Each row is a point on a landscape with many valleys, with its height.
A ball rolls from a point to the lowest of its 6 nearest points, and stops where none of them is lower. Distance is the straight distance between rows; heights are no part of it.
Z343: [117  78 167 108 167  91 187 138 175 139  91  81 154 155  74 143 151 161
  93 145  70  67 149 113  98  87 137 252 133 157 164 139 245  89 119 111
 140 123  71 133  76 134 159 130 129  81  52  32 130 124 202 134  97 129
 140  84 132 175  79]  height 450
Z224: [173 168 141 142 121 102  49 114 126  83 150 119 166  90 181 154 126  96
 156 128 141 202 119 133  76 136 142  94 134 107 153 145  47 110 144 177
 162 112 156 114 176  94 123 113 112 164 131 170 136 122 105 113 136 132
  97 133 145  97 200]  height 438
Z485: [138 161 143  96 153  90  66 148 126 152  79  82 132 165 167 195 151 132
 130 109 119 174 110 146 161 134 126 120 133 187 138 125 110 106 146 129
 116 105 146  96  99 136 133 139 131  82 110 115 183 101 120 106 122 129
  60 142 157 136 147]  height 422
Z7: [131 156 160 111 128 103  47 147 114 157  88 105 139 147 185 190 144 103
 148  81 122 207 109 134 154 150 130  66 144 168 141 111  77 112 159 139
 115 110 157  87 146 114 116 154 112 107 135 139 177 117 102  99 131 125
  57 154 141 117 154]  height 556
Z70: [122  81 141 139 123 154 196 130 145 128 124 139  95 160  69  67 128 146
 104 135 123  70 145  90 158 128 136 162 116 136 112 131 204 138 143  84
 124 145  75 158 115 135 136 148 136 109 134 100 114 127 142 154 141 102
 168 112 101 147  77]  height 471
Z97: [133 122 107 162 102 150 100 111 132 113 168 156 162  80 138 122 104  95
 136 131 147 140 144 125  97 142 139  65 140  62 103 120  87 157 111 155
 138 165 142 103 158 112 111 115 124 170 153 170  68 133  88 129 129 145
 146 179 118 115 150]  height 239
Z803: [139 155 126 101 152 100  99 140 130 128 100  82 142 153 134 169 146 138
 144 132 121 139 107 138 121 141 113 142 122 169 125 142 136 119 122 136
 132 109 128 128 103 149 128 127 142  96  93 109 155 125 129 119 112 125
  90 124 157 131 153]  height 428
Z493: [176 155  79 137 112  86  63  92 147 107 145 104 142 122 191 132 134 110
 125 201 110 123  78 119  64 153 127 162 150 150 144 233 131 122 116 170
 148 140 125 203 174  84 164 144 137 160 152  99 127 119 152 141 160 109
 111 126 179 141 123]  height 297
Z375: [164 144 116 169 123 132  40  95 150  86 182 141 185  46 204 141 114  87
 141 130 142 185 152 131  59 142 155  89 163  64 150 142  39 120 160 191
 155 130 165  99 194  58 130 112  95 187 169 180  84 113  99 119 153 153
 125 163 141 114 165]  height 270
Z440: [151 152 131 141 108 122  45 108 125 132 134 124 170  96 180 154 119  87
 151 124 138 187 133 129 103 154 132  61 158 113 130 152  69 135 148 162
 124 123 156 102 171  91 124 145 107 154 160 154 125 121  91 107 145 130
 100 164 145 119 146]  height 257
Z82: [148 152 126 128 119 119  88 117 117 115 140 121 155 115 145 144 124 107
 153 141 141 160 111 129 113 138 130  98 127 120 121 142  89 136 127 168
 142 131 147 128 152 132 128 126 119 148 128 161 127 127  98 118 128 129
 110 148 139 113 173]  height 415
Z758: [122 131 114 141 117 147 151 108 112  84 202 154 156  88 105  90  91 110
 136 126 136 126 119 136  84 129 153 128 119  60 124 103  96 122  99 182
 171 161 151 145 152 133 125  91 121 184 130 184  80 152 134 137 125 139
 177 131  97  87 186]  height 609
Z347: [107  97 146 111 169 148 184 150 135 158  95 132  91 162  95  94 142 158
 100 125 120  83 151 117 167  96 111 176 137 156 136 104 181 120 157  61
  97 102  96 124 103 148 134 132 147  95 121  92 151 122 148 148 136 111
 144  91 135 156  64]  height 710
Z941: [139 158 117 123 129 114 125 115 115 105 150 119 146 116 115 126 111 120
 155 136 132 129  99 135  86 138 133 120 111 112 120 145 105 125 113 183
 155 130 143 148 133 150 122 109 128 151 113 149 125 139 123 120 111 136
 132 118 139 106 188]  height 538
Z317: [ 93 102 165 115 173 116 215 157 148 137  90 127 110 148  93 114 174 171
  93 148 107  94 152 119 137  82 119 227 111 154 164 118 190  90 131  88
 126  83  72 122  87 141 146 129 153  98 102  74 163 132 181 130 121 120
 162  69 134 169  78]  height 567
Z150: [131 103 134 105 175 159 163 159 166 177  95 143  67 166 121  99 145 166
  79 108 114  83 170 111 183  85 120 172 153 168 131  97 197 109 171  27
  71 102 117  95  88 120 138 137 154  79 109  88 154 100 148 157 125  99
 137 102 145 172  29]  height 857
Z676: [130 151 125  91 148 117  94 144 155 191  90 104  87 199 150 159 142 136
 103 116 112  95 155 130 183 117 104 141 157 168 119 127 186 125 147  66
  79 128 148  97  89 134 146 139 139  80 112  89 144  94 128 139 112 116
  84 139 156 173  91]  height 195
Z720: [154 135  90 155 102 130 100  91 143 112 169 134 153  96 140 110 115 103
 132 163 144 112 137 113  93 147 138 103 140  78 110 156 106 158  98 159
 153 169 134 137 176 104 131 138 129 185 160 160  81 128 109 125 139 136
 147 161 127 116 151]  height 230
Z436: [134 160 122 109 129 112 115 129 119 142 122 106 131 151 118 149 128 122
 145 147 124 130 108 129 128 137 119 129 126 146 116 146 135 137 123 133
 130 129 127 140 118 146 128 127 141 120 120 114 147 118 123 120 125 131
  99 138 144 126 150]  height 448
Z145: [151 121  80 161  76 146  85  73 158 138 145 145 134 105 166 129 110  83
 123 154 133  99 163 106 132 169 120  87 165 100  94 164 131 184 114 130
 108 181 129 134 171  94 121 191 125 162 204 129  75 115  99 123 153 123
 123 191 136 139  88]  height 117
Z585: [107 103 131 153 102 151 201 118 122  91 159 157 127 117  67  65 107 125
 133 140 131 104 120 123 113 138 143 152 103  82 118 119 142 135 102 151
 159 156 118 156 137 143 132 120 133 153 129 149  92 152 145 140 153 129
 193 109  75  98 132]  height 388
Z480: [144 129 127 101 135 114 132 123 152 149 106 103 113 181 101 132 140 127
 117 156 108  77 127 114 135 128 116 171 133 167 113 157 198 128 115 100
 120 138 107 145 109 131 147 128 150  92  99  81 127 115 145 141 114 123
 118 128 152 159 112]  height 322
Z38: [142 123 108 159  88 147  60  93 139 140 142 145 159  79 184 149 120  84
 136 125 136 152 167 126 108 161 127  51 177  82 115 144  71 158 123 156
 121 149 151  96 171  76 116 155 102 176 189 166  84 119  77 117 145 143
 115 187 126 136 116]  height 145
Z368: [155 157 130 118 137 117 117 124 110  73 157 118 161 102 125 141 108 115
 158 114 139 163  98 142  89 129 144 122 101 102 141 120  84 105 121 187
 170 115 150 144 134 148 118  85 129 149  87 169 140 141 138 118 113 142
 127 109 137  83 211]  height 541
Z960: [ 83 108 158 137 139 145 201 160 102 116 131 157 110 117  95  93 153 150
 123 122 151 142 126 140 148 106 113 146  96 129 147  94 112 121 131 102
 120  97 109 122 112 153 122 111 143 111 143 132 150 152 143 125 155 126
 167  72 102 115 102]  height 434
Z649: [120  87 122 154 107 162 177 116 114 116 153 162 111 118  77  80 109 122
 120 131 133  81 129 110 142 141 133 112 112  96  96 117 147 165 121 112
 135 173 105 142 137 128 120 146 138 141 161 141  82 145 111 146 146 112
 173 136  84 124 104]  height 227
Z229: [104  79 125 169 109 178 150 127 112  87 189 183 149  55 110 100 110 121
 127  89 150 128 149 141 115 130 139  77 114  44 119  70  75 154 116 123
 157 155 156  93 142 128 110 100 111 163 166 184  44 155 106 141 153 143
 173 151  75 123 115]  height 553
Z798: [ 89 119 162 117 173 145 184 186  92 130 103 160 104 113 132 106 174 172
 107 107 163 159 133 151 163  79 117 139  95 151 167  73  77 109 153  82
 106  63 111  89 106 142 112 109 144 116 148 133 178 143 130 121 155 137
 148  70 117 113  88]  height 584
Z760: [ 89 135 170 112 197 117 191 172 114 116 101 117 129 128 123 163 160 188
 120 118 119 158 109 156 132  95 127 188  90 173 175  84 104  88 135 129
 146  49 104  98  59 169 123 115 151  82  84  98 177 148 172 103 122 133
 122  50 127 118 136]  height 634
Z153: [155  97  86 167  81 171 131  96 145 112 161 153 121 119 100  96 101 116
 109 150 119  70 159 101 154 166 146  84 132  90  73 140 168 193 113 119
 130 202 103 144 159 103 112 184 138 146 179 130  65 121 107 141 134 121
 152 178 103 128  92]  height 110
Z53: [103 124 156 112 172 128 124 171  87 149  93 121 111 149 149 158 140 159
 130  93 131 164 109 144 160 121 119 103 118 170 138  76  81 111 166 101
 111  79 142  89  93 154 114 110 131  91 113 126 172 134 112 114 125 132
  98 117 132 117 127]  height 708
Z520: [144 142 100 120  97 120  83 104 137 156 122 115 116 148 142 135 129 105
 128 148 135 118 139 116 144 148 112 101 148 135 103 169 144 163 123 115
 101 151 140 139 142 116 137 169 139 137 158 118 120 104 105 131 141 118
 105 159 142 139 107]  height 138
Z429: [124  68 132 176  90 175 211 111 140 105 152 150 112 142  64  36 113 142
  96 137 115  60 152  86 160 143 160 136 110 110 102 114 200 156 129  98
 146 168  73 170 136 122 118 170 138 121 157 119  85 131 141 151 150 105
 182 108  72 135  65]  height 356
Z931: [125 155 142 103 175  99 117 148 111 119  99  83 140 143 128 188 140 147
 143 108 118 158  90 152 130 126 125 151 106 176 139 120 102  94 129 140
 144  88 122 102  78 170 112 118 142  91  80 115 166 128 138 105 109 127
  82 109 138 121 175]  height 605
Z390: [ 98 133 133 126 129 132 206 127 120  84 143 140 135 116  83  96 105 139
 155 130 123 124  95 144  93 124 133 189  97 105 143 115 132  99 106 180
 161 118 116 166 121 169 127 100 130 137  98 137 135 155 168 129 118 134
 178  70 105  93 162]  height 314
Z784: [157 144  96 163 111 107  50  79 145 113 157 119 152  89 197 129 110  90
 126 173 128 148 106 124  78 144 134 102 168 109 133 193  80 137 137 175
 143 155 137 154 188  81 149 152 123 176 166 134 111 118 115 123 164 125
 120 146 162 118 129]  height 275
Z48: [ 95 105 156 120 128 142  87 165  90 178 100 157 119 112 169 173 112 134
 129  54 137 188 149 147 174 126 135  18 147 136 128  72  67 134 166  92
  87 110 162  72 137 108  91 134  75 117 147 175 149 133  77 114 111 136
  74 172 106 134 112]  height 583
Z869: [135 133 126 149 119 143  86 120 118 110 178 149 168  79 148 139 113 105
 150 111 155 171 135 133  87 138 141  58 137  67 122 110  64 141 135 161
 154 142 162  85 154 103 109  98 105 174 135 189  91 132  80 122 126 152
 125 170 115 113 177]  height 393
Z300: [104 111 132 107 155 153 122 149 108 195  90 145  74 143 167 132 119 158
 108  82 132 131 153 143 214 104 112  84 144 172 121  85 125 128 169  49
  49 101 152  92 102 133 112 141 109  97 135 125 156 118 103 147 124 122
 102 136 131 144  72]  height 414
Z210: [111 137 149  95 184 101 143 159 126 136  96  86 132 160 116 177 143 166
 121 128  97 125 110 146 128 105 123 188 122 184 140 125 148  98 121 119
 140  93 115 113  70 163 135 109 152  67  70  76 160 127 153 121 102 125
  87  98 149 145 147]  height 497
Z748: [141 155 136 119 129 119 104 140 105 118 135 119 158 122 135 146 124 116
 156 113 141 166 104 138 107 140 128  98 116 122 122 127  85 131 136 156
 135 111 153 112 129 137 114 112 123 132 114 148 149 129 105 109 119 138
  99 128 133 100 186]  height 59
Z910: [124 121 113 132 103 139 108 117 115 147 136 138 128 117 131 137 119 103
 138 123 151 119 134 131 137 150 126  64 139 101 105 132 105 163 119 120
 118 153 143 114 142 121 118 137 126 143 151 149 109 124  92 126 129 129
 118 166 125 129 129]  height 280
Z87: [ 91 107 140 149 111 150 188 137 106  88 185 174 139  90  88  75 103 123
 140 105 155 133 115 143 112 115 132 124 102  59 133  83  94 131 118 155
 158 141 139 128 138 147 116 103 118 158 139 174  92 159 131 140 151 142
 177 113  77  99 139]  height 517
Z811: [156 173 106  95 115  83  62 117 151 148 102  89 130 163 174 173 150 106
 136 148 123 136 112 130 126 141 102 150 156 174 130 188 147 125 122 136
 118 130 146 143 124 113 157 154 142 108 138  84 148 104 136 122 144 119
  76 146 179 155 124]  height 350
Z812: [155 151 100 127 112  99 106 101 141 116 138 103 135 135 116 127 132 116
 132 181 104 108 101 126  92 138 130 162 123 138 124 186 163 134  91 168
 148 153 114 187 148 128 147 128 135 141 100 111 137 127 150 139 104 125
 138 123 149 122 173]  height 380
Z400: [162 166  98 113 109  85  94 104 165 124 120  92 133 151 130 142 147 112
 128 186 111 107 109 123 103 139 117 178 138 164 132 199 168 133  97 158
 139 149 121 180 138 108 151 132 141 129 124  81 134 117 161 130 117 118
 108 129 163 139 135]  height 323
Z238: [143 152 107 107 108 126  78 108 159 191 100 105  79 178 162 155 129 117
 109 118 128  99 166 120 188 143  96 100 161 156 103 146 175 159 135  72
  72 154 153 110 126 115 145 179 127 103 153 106 129  90 118 141 130 112
  80 168 151 160  75]  height 134
Z883: [168 173  99 132 112 100  79 105 134 109 145 109 140 117 158 144 141 101
 144 169 133 146 105 129  85 135 127 134 135 127 129 190 113 135 114 165
 148 144 137 174 158 111 146 132 134 160 132 128 141 127 126 118 131 129
 112 135 161 111 162]  height 339
Z426: [154 152 115 154 118 138  65  96 137  90 182 147 180  67 173 129 120  88
 141 142 148 164 150 128  68 134 147  79 152  65 131 135  55 134 129 178
 157 144 149 101 181  87 128 108 103 188 153 185  89 124  98 120 131 151
 126 165 131 111 184]  height 326
Z857: [175 162 102 155 116 104  53  99 149  73 182 128 172  76 196 136 117  98
 127 155 148 172 121 137  53 128 149 112 141  80 152 164  56 110 136 203
 170 141 148 148 193  81 139 110 117 190 147 170 112 136 121 124 146 135
 122 126 145  91 187]  height 341
Z546: [ 92 106 150 110 166 143 165 160  96 150 108 137 103 141 124 110 137 161
 123 113 137 126 124 138 163 110 109 128 118 158 130  94 127 120 149  82
 104  92 118 107  91 149 124 119 147  99 129 117 155 133 122 135 146 121
 136 106 124 138  93]  height 505
Z628: [123 128 113 134 101 134 185 106 132  78 172 132 136 114  92  76  89 124
 147 135 115 117 106 129  85 133 153 178 102  81 131 125 147 109  87 196
 172 153 123 195 145 149 136  92 119 165  97 144 105 152 178 136 110 136
 199 107 100  83 174]  height 495
Z22: [122 139 133 119 144 118 179 130 124  95 124 110 141 130  99 133 121 144
 153 136 104 123  92 142  96 125 129 204  97 143 138 135 143  90  95 177
 166 114 114 162 102 167 133  95 130 116  73 110 142 153 171 127 101 138
 150  74 124 107 174]  height 443
Z721: [144 176 127  88 147  96  64 146 148 174  70  78 111 192 172 186 155 127
 122 112 114 143 131 131 167 116 100 135 150 184 127 130 156 115 137 102
  94 116 160  98  88 131 149 149 126  74 116  94 176  90 133 123 123 124
  56 149 164 161 107]  height 282
Z185: [120 125 118 108 137 137 117 130 125 174 112 127  94 164 125 132 129 132
 114 125 136  93 142 118 178 128 117 113 144 153 102 122 161 148 145  72
  84 131 136 122 110 136 128 145 132  99 135 112 135 114 110 139 123 125
 109 144 144 154  88]  height 245
Z193: [122 127 141 125 131 141 134 132  92 108 168 148 149 100 126 120 102 119
 163 105 145 153 108 146 105 132 134  96 108  85 123  96  69 130 131 162
 160 122 152 108 131 143 118  79 120 158 121 166 108 147 104 133 126 142
 139 130 110  99 184]  height 559
Z497: [142 120  99 145  94 149 124 103 120 128 149 138 130 118 105 107 108 113
 125 145 133  97 139 112 131 155 136  91 131  95  91 132 139 165 107 123
 130 165 120 133 141 125 112 151 132 153 158 145  90 129 102 136 135 122
 146 171 122 131 126]  height 157
Z638: [117 104 125 137 117 137 169 120 114 125 140 146 122 138  79  85 108 131
 125 144 124  88 119 111 128 144 130 135 123 118 105 132 154 147 110 119
 132 151 110 156 132 143 132 124 144 135 138 132 108 139 127 138 129 118
 159 126 117 125 119]  height 359
Z636: [123 103 150 130 150 165 205 161 157 139 100 165  87 151  98  76 195 176
  75 131 147 112 192 120 186  64 131 174 120 160 156  97 167 115 149  41
  82  85  78 106 117 115 119 144 163 104 135  98 177 120 157 139 142 115
 178  74 130 148  38]  height 778
Z854: [159 137  91 141  84 111 144  95 159 109 139 103 122 151  93  88 128 125
 122 178  92  82 107  98  93 156 151 193 121 134 123 188 205 144  87 160
 150 178  89 206 153 119 150 127 125 147 104 103 119 134 177 129  93 120
 170 130 123 130 153]  height 440
Z295: [100 136 149 130 140 137 196 154 105  83 148 140 136 107 102 114 126 140
 155 114 141 148  94 153 106 114 128 156  79 107 154  96  97  94 119 167
 161  93 123 135 110 167 120  91 133 134 105 150 145 159 161 117 135 142
 165  58 107  85 158]  height 58
Z309: [128 139 133 103 159 106 151 142 126 113 106  92 136 144  97 164 132 152
 139 140  97 123  97 145 110 124 124 201 102 167 142 131 158 100 108 149
 148 102 114 145  79 163 134 104 144  97  73  86 140 135 158 117  94 132
 114  96 143 139 156]  height 532
Z76: [113 117 141 124 140 126 166 138 106 127 130 134 124 137  97 113 126 137
 138 131 132 111 102 130 121 131 124 139 107 125 119 122 127 126 124 134
 138 122 119 140 117 161 125 109 138 124 119 131 133 146 133 129 128 126
 143 106 128 116 146]  height 613
Z687: [162 136  97 134  91 124 125 101 145 129 132 120 126 163  96 109 125 121
 116 174 120  76 125  95 121 158 124 136 138 129  96 178 188 161 107 129
 129 181 102 172 153 115 143 154 138 137 133 109 108 117 136 137 122 117
 138 155 139 137 126]  height 456
Z558: [ 84  89 159 129 147 159 132 173  78 164 123 167 102 105 156 140 123 146
 127  60 152 167 131 148 170 108 127  46 127 135 141  66  58 129 167  81
  92  88 150  83 123 128  90 110 102 116 151 159 148 142  87 122 134 128
 119 136 102 123  86]  height 631
Z858: [161 160 109 126 125 129 120 114 128  59 197 134 168  87 133 107  87 111
 151 123 140 143 120 147  64 121 152 121 113  65 136 115  80 111 103 215
 176 142 153 165 163 129 128  76 118 181  93 189 110 145 148 135 104 155
 163 132 115  75 228]  height 586
Z743: [ 97 111 157 133 132 143 141 157  84 124 149 165 131  97 122 121 114 133
 138  95 166 162 113 142 129 115 121  75 105 102 136  76  62 131 147 115
 136 111 151  93 122 140 105  97 110 135 141 173 123 151 101 123 139 142
 139 112  96 104 137]  height 587
Z637: [121 126 143  97 168  97 162 141 154 146  97  83 137 169  82 156 150 152
 116 146  89  88 122 127 117 101 118 219 129 167 138 135 203  96 120 118
 125 106  91 133  73 150 148 117 149  78  71  60 135 118 169 134 101 120
 116 113 145 170 126]  height 398
Z255: [101  96 144 130 158 169 176 154 106 154 109 162  75 133 125  93 141 155
  97 103 147 113 155 135 193  95 117 119 119 149 135  90 126 125 157  40
  73  95 123 109 108 134 120 132 144 108 149 117 157 128 119 145 153 116
 143 108 119 138  52]  height 615
Z102: [171 174 129 131 131  88  41 109 131  93 119  86 151 121 190 181 137 100
 152 134 130 193  77 136  92 150 131 120 137 160 156 175  73 102 147 177
 160 102 142 139 153 105 141 148 129 137 125 130 155 118 131 109 154 123
  71 123 163  99 170]  height 585
Z633: [139 151 147 135 110 117  58 131 113 131 118 127 156 110 173 175 123 100
 144  97 144 204 130 130 124 152 137  51 144 119 131 122  64 135 149 157
 137 117 161  86 155 101 110 137  99 140 149 164 143 123  76 106 127 138
  84 165 127 112 159]  height 449
Z90: [143 171 125  82 142  75  59 134 182 164  83  63 112 197 169 197 161 126
  98 131  97 117 138 143 153 116 100 179 159 178 137 159 201 114 122 103
  98 132 156 107  90 117 161 138 142  70 116  56 143  84 150 129 131 124
  54 145 188 184  86]  height 253
Z921: [105  81 144 156 130 165 202 146 134 124 129 174  83 127  88  63 151 161
  87 122 144  91 171 112 180 104 126 135 103 129 131 106 161 140 136  62
 100 123  92 137 137 129 122 148 142 115 161 122 131 130 128 137 165 107
 185  98  92 134  57]  height 661
Z773: [136 112 109 177  93 160  58 108 152 108 163 172 191  38 174 165 126  94
 137 101 139 172 185 132  89 138 138  45 173  57 121 109  60 150 136 148
 140 138 157  57 184  60 100 106  84 172 178 190  52 121  86 117 128 169
 130 217 116 150 149]  height 204
Z47: [107 108 137 120 144 145 148 145  93 153 123 140 110 131 119 119 115 135
 135 110 148 128 114 131 155 124 116  93 120 137 112 104 118 139 138  96
 108 122 131 112 117 149 118 131 124 114 133 133 130 129  99 124 134 125
 122 128 127 131 119]  height 71
Z311: [113 119 123 113 126 145 102 142 118 202  92 136  77 147 171 152 119 130
 113  89 133 131 163 136 205 127 113  69 147 149 104 104 133 150 155  73
  60 128 161  98 113 121 116 164  96 106 148 138 143 109  85 135 122 121
  92 158 127 152  87]  height 267
Z762: [115 131 135 105 143 123  85 154 107 188  85 118 104 160 168 172 128 133
 121  86 130 150 131 139 182 121 117  83 143 170 126 100 110 118 159  88
  83 105 157  94 109 135 125 138 112  91 125 127 166 105 109 125 116 129
  72 150 141 138 115]  height 494
Z195: [ 95  99 154 142 125 150 168 142  93 102 176 176 135  81 103  94 108 127
 147  99 157 148 118 143 124 116 121  93  98  73 135  77  71 129 132 127
 145 119 150  99 122 145 109  98 121 145 142 180  99 151 108 138 157 141
 154 113  95 106 138]  height 621
Z933: [102  92 141 125 137 158 121 160  92 185 110 158  91 127 158 138 107 139
 118  81 148 147 147 144 189 118 125  51 138 141 127  84  94 142 160  71
  68 114 148 102 120 132  98 141 106 121 154 141 136 127  84 132 122 131
 105 158 107 136  92]  height 468
Z634: [108  89 125 151 114 165 132 126  94 126 167 168 140  77 118 117 104 115
 135  99 160 132 145 134 131 138 133  51 122  73 109  78  82 155 128 112
 132 143 143  86 137 122 105 120 110 148 151 169  76 147  80 135 137 145
 144 164  95 127 135]  height 426
Z438: [130 118 116 130 109 109 174  96 146  98 122 110 138 142  83 107 117 137
 148 161  84  93 101 116  92 144 156 213 107 139 143 163 194 108  84 183
 171 145 102 202 124 143 140  94 115 137  69  94 124 148 186 134  77 130
 185  93 115 114 168]  height 569
Z663: [116 118 123 137  96 144  80 131 111 171 113 151 127 112 168 158 121 103
 133  89 142 162 155 137 163 139 128  28 150 120 109 111  89 154 138 108
  91 135 166  92 145  99 108 155  96 136 168 165 121 126  72 113 122 136
  91 185 111 135 112]  height 310
Z505: [170 162  77 143  97  90  98  84 161  92 140 104 135 128 137 114 136 112
 121 210 104 106 109 114  73 146 137 183 137 124 136 212 173 133  82 178
 156 171  96 213 169 105 156 126 132 161 120 104 129 134 169 134 113 122
 147 132 151 117 158]  height 352
Z823: [135 107 124 136  98  96 182  96 162 107 105  96 135 149  68 105 131 143
 141 158  70  74 115 100  90 145 160 237 120 147 138 171 234 102  85 172
 155 158  79 208 117 133 146 111 108 119  56  62 121 135 209 124  66 127
 186 105 105 141 144]  height 562
Z996: [ 93 124 156 125 155 131 196 153 105 115 120 134 122 120  95 109 131 148
 137 127 131 125 103 139 119 117 120 179  91 139 143 106 127 103 120 133
 153  93 110 137 102 158 130 103 141 110 109 127 144 150 156 121 134 133
 156  73 111 102 138]  height 368
Z860: [137 149 124  91 135 103 114 139 146 159  95 101 116 184 114 154 146 136
 118 141 115 101 130 125 145 123 107 163 144 162 115 151 181 126 123 101
 104 131 125 129  98 143 147 136 147  94 109  88 148 107 134 127 121 118
  92 137 159 162 116]  height 271
Z749: [105 110 148 118 149 112 190 140 126 128  99 120 120 150  84 118 144 156
 125 144  95  99 116 116 126 111 120 201 113 153 144 132 181  92 121 114
 137 112  96 148  91 157 135 115 138 102  93  81 136 142 166 131 116 126
 148  91 122 144 120]  height 514
Z500: [133  80 167 120 167 147 205 157 192 152  85 136 105 157  91  77 184 187
  53 130 111  84 197  95 159  57 139 216 140 154 167 112 230  81 162  43
  93 116  64 104  90 111 142 152 160  94 103  78 157 100 193 142 129 108
 162  76 142 174  16]  height 692
Z475: [114  87 158 150 115 138 222 128 136 108 124 141 102 148  56  64 144 148
 112 139 116  88 141  93 138 121 141 194 104 126 132 130 186 119 126 100
 142 136  75 165 129 143 133 137 135 121 124 110 129 133 169 138 142 116
 195  83  89 130  91]  height 516
Z308: [135 154 132 111 117 107  76 130 127 165  89 102 129 152 171 168 133 113
 147 112 138 156 125 124 155 141 111  89 144 158 122 137 108 138 139 124
 107 120 157 108 129 125 131 150 121 118 143 131 154 104 101 114 125 124
  71 155 148 143 125]  height 311
Z437: [130 122 115 139 100 131 169 100 130 114 135 123 120 150  77  85 115 129
 130 159 107  79 110 107 116 148 144 162 111 123 109 160 182 147 108 151
 145 160 101 177 137 144 142 125 129 138 116 117 112 139 156 139 111 120
 167 133 117 125 143]  height 522
Z182: [126 148 126 115 137 132 145 126 109  81 169 124 149 106 110 117  95 129
 170 121 129 152  83 143  87 125 136 140  94 105 134 118  97 107 104 194
 175 122 143 150 125 159 120  92 126 146  93 166 132 159 149 122 109 147
 151  93 113  80 205]  height 389
Z278: [142 136  91 132  75 138  88 100 150 167 108 129  94 144 153 144 120 109
 115 123 140 105 171 109 186 158 110  75 167 126  92 144 159 180 128  92
  79 166 143 121 146 106 130 193 124 135 184 119 105 101  95 142 133 112
  91 173 136 154  68]  height 121
Z298: [ 87 124 166 115 203 119 197 181 128 119  95 117 118 142 111 150 161 182
 109 129 119 146 129 152 134  79 120 212 102 172 164  99 129  86 135 104
 128  57  97 101  66 159 131 117 153  89  96  97 174 138 160 121 127 124
 129  68 143 139 109]  height 623
Z198: [134 136 105 132  95 125  75 104 136 163 112 128 116 132 173 152 115  92
 135 119 137 136 154 117 155 153 110  70 164 126 112 147 117 162 133 115
  91 148 158 116 149  97 132 178 123 138 172 135 114 113  95 123 142 126
  87 175 135 147 100]  height 144

Call two points neighbours if one is among the 6 nearest of the other. Go from one point of each pair to the other, from neighbour to neighbour, staying as low as possible. Name the highest point that can't be avoided.
Z748, Z47: Z82
Z153, Z295: Z585
Z47, Z153: Z185

Where does a ball stop that starts at each point below?
Z854: Z153
Z687: Z153
Z931: Z153
